Points, in no order, along strands that fork and pass close to each other.
Two points are linked if the straight distance between their rows is under 90.1. Some points are linked to none.
(101): [ 42   2   6  46  35   8  -5   8   2 -12   1  30 -12   2  32  22  15 -33
  -1  -8 -17  33]
(1031): [-39 -45  22   3   4  -7 -13   5  31  39  17 -17 -26  -2 -35  16 -24 -53
  25 -19   9  -1]
(73): [ 17 -10  26  12  21  11 -12 -24 -13  45   1 -37  29  12  18  38  25  21
  -2 -16 -14   6]
(992): [ 19   5   4  16   0 -17   0 -13  49  53   8  10 -20  30  48  33 -16   9
  54 -34  -2 -43]
(567): [ 16 -30  10 -13  -3   8 -47   3  45 -12  -5  35 -32  -4 -17  10 -10   1
 -18 -24  21 -10]
(271): [  0  -6 -11   5 -13 -10   8 -10   4  13   4  -6 -17  -1  22  15 -17 -30
  30   8   5  -2]
(192): [-41  -7 -15 -33 -33 -17 -33 -17  31  55   2 -14   0 -16  -6  -7 -18  19
  21 -20  25 -36]
(784): [   9  -28  -43  -13  -41   10   -9   -3  -29 -103   -6    1    7   -1
   -7  -25   -9    0  -26   45    1    2]
(115): [ 13  -5  21 -21  19  -3 -30 -11   8  71   4 -34  15   9  15  12  22  46
   3 -30 -10 -10]
(599): [ -2  54  51  11  30  -1  46   9  -5  77 -10  32 -26  11  45 -24 -39  48
  41  -4 -32  -8]
(694): [-20  28  23  16  59   4  -5   9  17  68   5  20 -19  17   9   5 -11  41
 -14 -46 -21  24]
(832): [ 14 -19  -9  39  11  15   2   1 -19 -40   9  10  12   1  17  28  -3 -48
  -7   4  -6  32]
(730): [ 26   6  44  -3  -3  42  -4 -26 -10 -24  -2  76 -13 -13  34  -8 -46  14
  -6  15  -3 -22]
(920): [ -2 -47  43  -4   4 -18 -36  24  40  59   5 -51   8  10 -35  33  23 -19
  33 -42  -6  -9]
(365): [-21 -25 -54   2 -11   4 -17  -7 -23 -11  20 -23  39  -6  14  -3 -24 -29
  14  -2  15  29]
(919): [ 14  51 -48  21  11  -2  15  18 -23 -30  -5  14  30   0  29  -8   9  17
  -9   1  -3  33]
(246): [  3 -10 -25  18   8  -2   5  41  11 -53   2   1   2   5 -40   8  30 -39
 -15  -6  17  27]
(248): [  5 -55   3   0  -8  16 -33   5  32 -21   7  21 -19  -2 -27  29 -14 -44
  -3 -16  26   4]
(960): [ -4  -2  -4   1 -12   3 -21  22  37 -10  -3 -15  31   9 -51  35  42   4
  -5 -42  27 -15]
(454): [ 30  28  18  17  16 -31  26  10   8  37 -12  -6 -33  10  43   4  14   3
  31  10 -23  -6]
(16): [ 26   6 -25  28  36  -7 -14  40  16 -25  -1  20  -1   1 -12   4  30 -33
 -11 -22   7  45]
(770): [ -2  16  -7  -5   4 -23 -17   1  46  54  11  27 -28  11  37  -1 -39   5
  37 -34  13 -19]
(735): [   2   -9  -36    9  -33   28   23   -3  -27 -106    8   44    5   -3
   16  -14  -30  -15  -23   38   -8    7]
(54): [ 29 -14  48   2  30 -20 -25  14  50  28  -1 -11 -29  22  -4  26  26   9
   1 -31 -18 -24]
(274): [-43 -23   6  11 -23 -11  44  23  18 -25   5 -22 -21  -1 -63  26  15 -58
   8  10   7 -11]
(414): [-50  -2  32   8   1  -7  44  -5  15   3   0 -22 -36   3 -42  28   7 -32
 -13   7  -8 -18]
(629): [ 31  11  27 -42  -1 -29 -17  -8  14  49  -7 -21 -25   4  21 -14  18  46
   5  -2 -12 -35]
(254): [  6 -45  30 -20 -29 -21 -30   9  51  43  -2 -47  -5   7 -27  29  22  -7
  37 -25  10 -48]
(876): [-11 -66 -15  13 -30  30  -2 -12  10 -33  17  23 -18   2  -2  35 -42 -59
   8   7  19  -3]
(43): [-10 -63  22  -1 -20  11 -33  30  38  10  10 -10   5   6 -59  36  -5 -54
  24 -36  23  -7]
(752): [-66  23 -29  -5   3 -27  21   2 -10  25  -5 -49  16  -9 -50 -22  30  11
 -11   5   5  11]
(964): [ 28   4   8 -40 -21 -39 -15   0  13  12 -17 -36 -14  -1  -9  -9  46  32
  -5   5   1 -32]
(850): [ -1 -35 -38 -15 -12  -7 -36  13  -9 -43  -1 -42  47  -4 -48 -17  31 -10
 -17   2  23  16]
(79): [  5  22   2 -32 -33  16   7 -30 -41 -19  -5  -2  27 -11  23 -18 -23  36
   1  28   2 -31]
(500): [ 33  17  29   0  16  10 -15  -6  19  13  -1  65 -36   0  43 -11 -30  11
  14  -6  -8 -14]
(151): [ 35  37  14 -20  -9  -6  11  15 -29 -29 -20  34 -10 -19  27 -60 -10  25
   1  38   0  -2]
(41): [ 44  25   5  19  24  21   1  -7 -42  33   1   8  39   3  64  -3  -7  30
  19   0 -21  32]
(787): [  8  47  17   4  36 -22  13  25  20  64  -2  43 -41  10  46 -35 -29  33
  25 -21 -20   7]
(499): [-50 -59 -34  -5 -38   8  32 -14 -31 -63  27 -21   3  -2 -29  -6 -22 -47
 -15  39   3  12]
(172): [-43  13 -21  18  13  -1  -5  27  29  21  10 -14  29  11 -60  24  30  -3
 -11 -56  20  20]
(162): [ 26  16  14  39  34  23   9  -7 -16  58   2  18   9  13  66  22 -20  11
  32 -18 -23  22]
(167): [ 32  22  36   7  22 -32   2  27  50  10 -13  14 -45  17  -1  12  44  21
 -11 -22 -21 -26]
(983): [-15 -36  -6   8 -16  -2  21  46  13 -58   1 -15  -5   4 -87   8  29 -63
  -7   7  11  15]
(838): [ -6 -34  31   8  24 -19 -12   2  21  62   7 -31 -18   3  -3  16 -10 -28
  26 -18  -4  11]
(355): [  4 -35 -30 -19 -37  -4 -50  18  23  -5   3 -36  44  -4 -45   9  30 -10
   8 -30  33  -3]
(668): [-61  14 -55  -5 -33  -6  32 -21 -59 -20  21 -37  52 -15  18 -30 -32   0
  10  31 -13  12]
(304): [ -5 -13 -11  -9  -8  49  14 -14 -46 -78  19  63  13 -13   6 -39 -55  -5
 -34  40  -1  17]
(638): [ 19  37  16   4  -4  40   6 -27  -1 -29  -4  61   8   0  28  15 -12  31
 -19  -4   7 -26]
(491): [-34  23 -17  11  21   5   3   7  20  27   8  12   5   1 -13  12  -4  -4
  -9 -35  15  17]
(107): [-44   9  29   3  20  19  29 -33 -19   9   3  -6  -5   0 -24  13  -8  -5
 -27  12 -10   0]
(656): [-23  26  20  10  42  18  27 -12 -38  17  -2  10   3  -7  -3 -17 -15   6
 -25  13 -18  32]
(704): [ 33 -18 -14  32   2  -3 -15  15  16  38   9 -28  34  19  30  50  15 -22
  42 -34   3  13]
(511): [-23   8 -13  -2 -13  24 -18 -43   1  35  13   1  34   1  30  28 -35  16
  19 -24  20 -20]
(926): [ -8  35  21 -27   2 -14  22   1 -30  44  -8   4 -11 -14  26 -58 -29  34
  22  22  -7  -1]
(483): [-33 -76 -54  -3 -57  -2   8  33  -4 -75  20 -28   9  -3 -46 -10 -17 -65
  11  24   9  21]
(774): [ -3  36  17   3  30 -24   0  19  49  59   5  27 -33  22  27   0 -15  39
   8 -44 -13 -14]
(44): [ 48 -32  37  14  11 -19 -22  20  29   7  -8 -20 -19  11  -6  35  38 -28
  15 -14  -4  -9]
(678): [  7  -1  11  -2  44 -16 -19  20   8  27  -7 -38   6   8 -43  -2  52  17
 -25 -22  -7  26]
(1014): [ 36   6  26  17   3  -9  14   9  19 -51 -20  31 -45  -1  -1   8  30 -25
 -19  24 -13 -13]
(265): [ 11  54 -17  19  17  12  27  13 -28 -53  -2  57   9 -15  17 -37   0   7
 -24  16 -10  30]
(144): [-50  -4 -35 -18 -36  12 -18 -32   8  25  12  -6  29 -17  -5   7 -24  12
   7 -17  32 -27]
(86): [  6  -8 -15 -33 -52 -26 -16   1  33 -19 -19 -19 -20  -6 -27  -4  22  16
   2  10  24 -45]
(797): [  6  51  11  14   9  15  10 -10  20  -8  -1  36   5  11  12  30  18  37
 -22 -29   3 -22]
(84): [-21  16 -17 -13  11  10  -4   3   8  -2   8  43 -17  -8  -4 -22 -37  -2
 -18  -4  19  13]
(601): [-29  -7 -13 -29 -65  12  17 -43 -22 -29  -5 -19  11 -11   4  -7 -25  14
  -1  41  10 -49]
(549): [-67 -24 -34  -3 -38   4  43 -28 -46 -40  27 -35  24  -9  -2 -12 -27 -28
  -2  41  -8   1]
(616): [ 27 -10 -26  -7  14   7 -30   4 -33 -42   2   4  18 -10  11 -31  -8  -7
 -18  18   6  36]
(1013): [  5  -9 -25  17  -2 -21   4  12 -22   4  -3 -64  33   3  -4   7  35 -17
  14   7  -5  29]
(18): [ 43  43  33 -14  15  -5  21  23 -38  24 -18  27 -10 -19  41 -64 -11  35
  20  30 -19  13]
(231): [-31  56  10   0  30  -5  21   4  -3  57 -10   0  -5   3   2 -15   2  58
 -10 -22 -14   8]
(944): [ -9  -5   0  14   4 -10  30 -12 -41 -14  -4 -56   9  -5  -5   1  18 -22
  -6  37 -20  17]
(541): [ 37  13   8  -8  -4  -4 -29   7  47 -15  -9  70 -48  -1  19 -10  -4  13
  -6  -9  11 -20]
(921): [-15 -35 -20  -2 -46  40   7 -33   0 -43  11  25   0   0  13  31 -43 -21
  -2  12  17 -21]
(32): [  9  45  10   8  52   6  10  12 -20  -6 -12  45 -11 -11  -1 -40   9  15
 -33   7 -15  36]
(367): [ -6 -36  -2 -20 -62 -20 -12   0  44   6 -11 -28 -25   2 -22  21   2 -14
  35   7  24 -55]
(843): [ 60 -16  38   8  18 -20 -17   3   8 -15 -17   3 -38   0   6   9  38 -15
  -6  19 -20  -2]
(581): [-17   5 -27 -13  26  20 -22  -6 -20 -25  12  24  20  -7 -20 -29 -15   6
 -38  -3  21  36]
(429): [ 56  40  35 -14  36 -15   9  17 -18  24 -17  11 -14  -6  26 -38  34  49
  -6  13 -30   7]
(849): [-45  16  -8 -25  -1 -10   6 -14 -31  43   1 -14   5 -20   0 -44 -33  12
   1  18   2   9]
(897): [-64  19 -35 -16  -1   4  17 -20 -52   6  10 -20  43 -19  -7 -51 -32  22
 -14  20  -3  25]
(235): [-41   5 -22  -2  -9 -15  32  -1 -17 -24  -2 -36   6  -7 -45  -9  26 -14
 -16  22   8   4]
(389): [  7 -27  18  34   9  10  -3  -1  -3  23   5 -41  34  13   0  63  20 -31
  27 -22  -9   7]
(788): [ 51  -8  -9  22  -1 -10  -7  -8  21  35   8  -7   4  22  58  42   7  -5
  55 -24  -1 -15]
(639): [  6   7   0  -3 -31   0  33  -5   2 -68 -23  18 -39  -1 -19  -1  13  -9
 -30  41   2 -28]
(768): [-55  36   5   2  12 -13  25 -11 -10  56 -12 -42   6  -1 -28  -2  26  40
 -11  -7 -11  -6]
(469): [ 28  46  14  16  39  -4  10  11  17  10 -11  10  -5  15   3  12  50  44
 -28 -27 -17  -5]
(138): [  0 -15  10   7 -17  40  -8 -47  -3   0  11  16  16   7  32  46 -36 -11
  11  -1  10 -27]
(439): [ 27  30 -12  20  21  16  12 -10 -45 -10  -5  -8  40   3  38  -1   8  19
  -7   8 -15  26]
(380): [-18 -43   9 -28 -15  22  -4 -30 -20 -35  -2  -5 -19 -11 -36 -15 -23 -12
 -34  41   3 -10]
(509): [ 13 -39 -12   4   2  19 -13  -6 -25 -49   9  15  -3 -11   9  -8 -22 -45
 -14  28   0  32]
(858): [  3 -19 -34 -38 -65  -1  -8 -21 -30 -69 -15 -13   6 -10   1 -32 -19  22
 -13  54   7 -29]
(206): [ -5  -2 -41  -7   4 -24 -16  17 -17  -3   1 -63  55   0 -30 -19  44   9
  -6   0   9  30]
(563): [ 27  17  18 -31 -13  -2  -3 -10 -13 -10 -20  18 -24 -11  12 -26  -6  28
  -7  24   4 -29]
(477): [ 56  29  32   4  42  12  -4   4 -27 -20 -17  36   5  -8  13 -34  38  26
 -34  22 -27  24]

Follow the links from the first point to the second, and from the first to the third. Name the last point that the two ways share.
(735), (414), (919) => (32)
(509), (439), (79) => (32)
(79), (491), (499) => (18)
(101), (549), (601) => (18)
(54), (138), (367) => (248)
(167), (144), (115) => (248)

A fork is a point with three links. Follow the links from the first point to the second and name the forks in between, in order.
(469), (920) => (248)
(668), (439) => (18) > (32)
(265), (581) => (32)
(832), (389) => (774)
(138), (235) => (248) > (774)
(694), (638) => (774) > (248)

A fork is a point with three links, a tip a point with one. Leave the first point through the second and follow the links. Name the first fork or tip that comes.
(84), (581) => (32)
(1031), (838) => (774)
(1014), (843) => (248)
(304), (735) => (18)
(541), (500) => (639)
